Each row is a point on a tangle of strands that fork, close into loops and nearly touch. The rows are in no order.
(in the rows, 128 means zero)
Points whose rows are less than 134 apart are linked; no others are. Some points are linked to none.
j_792: [145 154 152 108 167 112 113  66 108 117 151 123  94 157 158 138 177 217
 126 182 129 120 148 143 178 113 132 138]
j_276: [112  57 161 151 127 110 125  91 118 118 137 159  51 137 120  97 121 129
 142 150 119 145 119 176 132 126 130  89]
j_585: [165  50 167 164  88  67 116  92 141 135  56 151 151 108  88  80  86  91
 144 111 143 139 141 120  73 153  74 116]
j_650: [166 159 110 146 138 115 138 154 159 134 115 148 150  75  76  84  84  70
 120  78 143 152  94  94 100 180 108 141]
j_925: [120 128 182 135 169  64 162 109 146  95 155 135 100 146 144 116 112 167
 197 105 123 142 113  75 118  91 179 102]
j_60: [ 98 141  99 153 127 178  92  98  74 131 146  60 110 146 169 182 168 136
  80 138  74  66 109 218 108  46 105 111]
j_812: [104 159  96 127 153 162 144 189 127 153 171  87 147 120 135 132 105 115
 130 163 102 124 121 126 181 174 162 133]
j_547: [129 152 122 104 100 174  75  99  96 117 143 106 160 146 157 171 181 140
  98 151 133  69 145 183 117  75  99 170]
j_637: [156 181 117 116 113 175 159 167 129 106 133 105 161 100 159 137 101 112
 104 174 109 146 136 110  90 151 126 114]
j_46: [143  98  91 106  94 106 158 131 149 144  83 107 181 128  72 111  85 126
 156 154 152 148 140  56 118 128 124 148]
j_244: [145 126 190 131 168  94 128 130 120 126 139 132 110 172 149 131 135 140
 155  85 137 101 141 111 130  88 160 126]
j_619: [143 113 123 126  92 142 109 139 117 145 109 145 163 127 121 116  81  62
 116 140 152 136 127 153 132 170  88 142]
j_893: [136 163  69 137 107 177  83 113  88 125 147 148 162 131 142 175 200 136
 110 159 119  71 146 198 131 124 119 145]
j_693: [134 110 110 170 159 138  82 162 110 143 127 168 114 105 118  91 181 131
 132  97 146  94 116 138 180 134 141 125]
j_887: [116  96 132 149 138 134 146 123 127 129 152 143  59 105 145  89 122 121
 133 138  98 169  85 155 123 115 153  84]
j_534: [161  59 162 154 116 113  93 109 122 126  67 142 116  95  97  56 109  87
 101 122 123 117 148 177  81 172  87 114]
j_958: [127  97 134 103 104 119 106  93 124 157 127 139 117 134 107 125 115 141
 128 147 153 141 140 137 178 115 124 146]
j_324: [104 155 157  85 117 123 175 139 150 136 123  79 149 167 139 167  93 114
 128  77 130 145 117  97  92  92 137 153]
j_614: [113  77 121 132 106  60 159 124 166 149  71 128 157 155  87 125 105 144
 173 126 154 139 168  86 134 153 136 147]
j_615: [131 102  94 139  92 174 103 177 126 125 113 159 175 110 112 111 179  91
 121 136 154 108 101 164 118 114 127 159]
j_386: [ 87 158 140 128 192  85 160 113 155 119 144 116  84 102 144 119 131 168
 175 115 115 140 131  80 144 106 177 124]
j_280: [113 174 127  85 151 110 176 114 162 121 123 118 151 135 113 150 116 186
 146 135 120 129 137  48 154 161 177 176]
j_147: [129 151 103 108 104 133 119 139 136 150 154 115 172  81 112 141  61  54
 111 134 119 160 122 118 134 178  92 143]
j_979: [124 203 160 109 173 163 172 153 126 101 181 100 107 127 177 141 120 147
  92 131  54 152 121 134 119 130 146  82]
j_290: [123 161  98  92 130 149 173 157 151 137 128 101 122 157 108 143  78  91
 122  93 147 176  94  81 125 104 117 131]
j_721: [130 127 133 135 150 151 167 156 139  76 143 120  83 165 131 137 127 110
 109 109  94 117 117 161  91  86 164 118]
j_555: [105 131 101 127 158  94 146 135 167 136 117 118 112  78  91 122 119 148
 176 106 131 152 125  44 141 105 166 138]
j_55: [136 163  85 144 169 166 175 181 145 108 153 104 108 129 114 129  95 100
 115 142  85 134 107 105 155 160 157 123]
j_767: [130 147 100 193 121 172 121 169 136 125 176 110  91 104 146 140 146  96
 131 147  74 119  82 155 136 105 152 101]
j_643: [193  80 143 161 113 106 124 136 133 141  66 144 156 128  83  80 100  81
 152  96 162 138 125  79  89 113  91 113]
j_694: [123 102  55 135 129 123 115 151 158 139  89 159 153  76  55 103 122  76
 159 152 161 147 114 108 141 140 120 155]
j_862: [111 123 130 104 164  96 111 139 122 154  98 124 126 134 119 117 118 149
 130  85 188 133 172 113 116 167 117 114]
j_223: [173 104 130 156 165  89 141 125 123  88  76 180 116 136  80  57 113 153
 145 120 167 147 144  86 108 150 128  91]
j_708: [119  54 122 145 111 144  62  73 100 147 104 166  56 114 119 119 215 137
 139 159 141  95 137 176 144 133  99 120]
j_885: [135  79 103 141 156 114  80 137 130 149  91 169 121 100  85  74 172 148
 144 136 189 120 143 102 177 150 134 115]
j_759: [136 102 147 148 172  76 162 133 138  92  97 143 123 145 102  74 112 172
 175  84 141 143 126  56  98 100 159  88]
j_930: [103 105 170  90 104 100 104  86 139 121  94  94 120 151 146 152 133 141
 123 129 158 110 157 136  94  80 118 164]
j_338: [136  57 117 152 120 117  74 147 131 161  68 151 147  76  79  97 144  52
 126 119 163 114 148 170 106 176  72 139]
j_117: [112 159 131 157 140 110 147 128 130 121 148 178 113 110 146 106 138 167
 112 132 115 147 126 153 161 188 159 125]
j_813: [ 82 173  89  79  99 159  95 141 127 142 171 131 168  76 129 178 107  82
 115 140 128 134 140 147 126 135  96 150]
j_393: [136 133 120 128 149 145 160 166 134 106 123 122 105 147 101  94  99 109
 102 105  97 127 119 130 133 136 171 135]
j_519: [151 196 156 113 152 153 186 156 153  93 159  96 140 124 156 135  91 139
 119 130  98 157 121  61  92 149 140  88]
j_470: [126 136 143 132 127  94 192 130 166 138 132  95 156 152 106 133  40 128
 176  75  88 168 109  28 119 128 146 112]
j_606: [142 120 123 160 107 157 129 140 126 133 150 135  96  96 154 124 103  72
 127 157 101 157  87 167 102 134 126  86]
j_385: [116 150 159  91 125 111 128 120 107 140 137 120 110 132 163 140  97 121
 109  98 143 146 165 139 107 154 111 104]
j_319: [125  65 189 124  80  52 125 131 149 145  70 131 169 169 103  92 112 152
 127  91 154 139 168 113 140 149 129 138]
j_780: [117 132 125 141 143  97 152 145 142 119 118 170 117 117  87 106 112 110
 115  96 102 133 143 135 161 184 169 152]
j_372: [124 118 111 106 164 100 109 138 139 143  88 136 160 133  88 104 160 187
 154 107 210 129 150  64 157 127 135 139]
j_463: [118 159 176 109 158 103 168 104 107 105 176 135 103 179 175 130 146 205
 135 136 115 150 114 150 147 121 152 111]
j_901: [124  82 148 121  86  99 154 105 131 133  94 128 139 161 124 145  71  99
 149 112 162 163 125 114  92 115  94 115]
j_834: [155 114 109 183 139 116 113 101  99 116 138 192  94 112 138 127 137 124
 129 156 112 120 138 188 157 186 127 111]
j_309: [154 129  80 183 123 161  77 104  84 125 127 182 119 110 138 160 177 114
 110 135 105  84 152 189 131 158  97 120]
j_163: [ 98 154 185  89 117 109 103 100 122 141 151  75 126 132 169 135 157 175
 108 114 124 108 137 163 114  82 133 160]
j_453: [170 154  87 158 155 142 135 159 143 105 126 167 112  89  95  99 116  76
 119  96 150 143  97 101  94 137 107  99]
j_302: [162  64 129 146 102 110 127 115 115 139  88 180 121 158 100  96 111 104
 131 139 171 146 121 143 164 149 101 132]
j_668: [124 113 121  92  74 174  81 106  91 120 131  99 122 124 168 156 135 104
  81 149 138 108 130 175 111  85  73 129]
j_224: [114  77 154 107  96  97 108 108 133 134  71 122 146 146 127 166 138  90
 134 130 181 109 169 140  88 111  96 139]
j_675: [152  84 167 161 114 119 103 118 110 119  99 191 108 132 132 108 184 126
 129  96 132  98 142 172 105 139 118 122]
j_521: [110 173  79  81 148 180 131 167 143 139 164  89 123 120 123 144 117 107
 103 114 144 154 102  87 118  93 117 115]
j_294: [137 103 197 120 113  89 148 133 140 130 105 130 155 180 116 112 112 139
 129  58 135 114 156 105 134 113 154 152]
j_771: [ 85 122  68 132 140 119 141 136 169 134 118 149 109  81  94 138 114 110
 159 142 150 161 106  87 156 125 151 138]
j_440: [102 131 106 106  98 140 104 116 122 160 162 147 130 104 128 157 138 104
 129 135 133 130 118 145 172 106 129 150]
j_616: [134  46 199 134  77  78  93 128 128 127  84 124 147 166 126  94 135 152
 103 130 152 115 168 160 125 160 115 118]
j_743: [119  97 113 160 132 144  77  92 105 129 126 139  84 119 144 156 216 151
 152 150 130  72 127 179 139  83 119 139]
j_647: [119 171 129  68 118 144 191 129 167 137 139  81 181 130 114 157  78 138
 116 145  87 140 121  64 144 171 145 162]
j_635: [141 181  91 146 131 158 170 194 171 124 136 113 170  88 130 114  93  84
 140 166 131 161  92  84  81 179 123 127]
j_591: [142 134  95  91 112 153 164 136 152 132 123 101 166 110  78 117  78 113
 132 167 114 151 131  70 147 137 146 164]
j_689: [132 210 121 128 171 188 142 135 103 110 201  92 108 152 194 185 146 142
 101 149  79 136 104 141 133  94 116  93]
j_839: [119 111 152  81  57 109 133 106 129 159 134 121 169 138 148 147  87 117
 141 145 165 158 121 106 131 109 102 145]
j_89: [147 166  52 140  99 204  89 135 100 111 168 135 159  90 138 157 158  93
  78 158  90 103 124 180 123 102  97 124]
j_747: [112 170  88 149 165 156 106 146 111 138 169 114 114 123 153 142 187 181
 157 158 119  88 107 138 199  83 162 150]
j_477: [102 181 177  73 118 133 162 121 133 119 165  80 145 143 169 152 120 162
  97 109 104 134 111 135 105  82 149 164]
j_83: [153 138  90 136 109 192  99 164 125 111 135 131 149 100 124 132 138  61
  82 135 116 101 122 157 101 103 108 143]
j_884: [112 124 151 140 123 125 117  99 119 107 146 100 100 143 177 178 137 112
 115 154  65  85 160 194 117  74 152 151]
j_484: [ 90 189 117 113 172 138 121 156 131 152 181 115 141 106 154 132 172 186
 150 130 126 113 114 110 180 130 168 161]
j_989: [119 182 143 143 162 144 144 101  87 115 176 102 119 194 191 171 155 179
 123 156  83 112 118 194 156 102 140 121]
j_367: [135  45 180 150  85 125  84 118 100 128  82 147 130 159 146 115 176 124
 103 130 150  85 152 199 118 156 101 129]
j_494: [120 124 158  93 100  80 151 113 151 170 117  85 164 131 104 119  52 142
 139  67 119 152 146  47 126 126 120 127]
j_63: [162 130 130 166 146 133 121 138 113  95 113 187 101 112 132 104 153 100
 123  92 134 112 127 148  79 131 124 101]
j_609: [130 161 152  89 141 101 188  89 142 119 131 138 142 171 114 121 122 228
 144 118 147 158 123  55 151 147 146 139]
j_711: [123 147 163 106 126  70 153  81 132 106 137 176 116 172 150 139 149 208
 136 133 175 161 136 117 151 159 147 138]
j_502: [162 141 141 145 129  98 185 144 153 117 117 146 155 130  93  92  55 105
 140  82 104 172 106  72 109 165 137 120]
j_200: [141 125 132 144 162 132 112  88 108  92 139 147  81 134 150 141 187 184
 135 163 117 100 127 160 134  94 155 120]
j_761: [103 172 111  92 143 156 126 161 131 163 161  91 154 130 144 138 138 172
 132 154 145 123 146 112 164 166 136 141]
j_438: [ 99  62 101 116  90 147  62 145 119 153  96 146 161 112  94 135 175  81
 116 135 150 103 144 195 124 145  78 171]
j_551: [112  97 104 171 128 177  74  87  83 139 138 109  69 132 155 172 195 120
 131 153  82  73 121 197 109  79 102  93]
j_307: [115 108 142 114 116 154  98 126  83 132 126 101 104 124 167 129 122 112
  79 115 135 114 132 177  84 117  97  89]
j_762: [139 184 147 122 136 128 195 148 164 132 140  93 157 131 153 154  67 124
 168 114 109 163 112  11  90 148 129  90]
j_18: [132 125 159 114 106 112  77  66  94 131 148 110 118 170 165 151 176 189
  89 179 134 114 152 192 172 136 110 139]
j_212: [115 162  76 187 156 181 124 154 115 115 182  96  99 129 152 160 180 137
 131 162  67  98  88 166 165  75 169  96]

A piece is all that can be reached along the links. How many separate loops has the piece of each point below (a circle has one, a figure eight two, a Y none), and how many tips (points with one link)?
j_693: loops 0, tips 4
j_708: loops 1, tips 7
j_147: loops 1, tips 1

A fork is a point with three links, a tip a point with one. Leave the first point through the second and follow the links. Name the first fork or tip that comes.
j_502, j_650: j_319
j_324, j_477: j_958
j_887, j_606: j_393
j_614, j_46: j_463
j_55, j_812: j_276
j_693, j_885: j_893
j_319, j_616: j_470
j_893, j_89: j_643
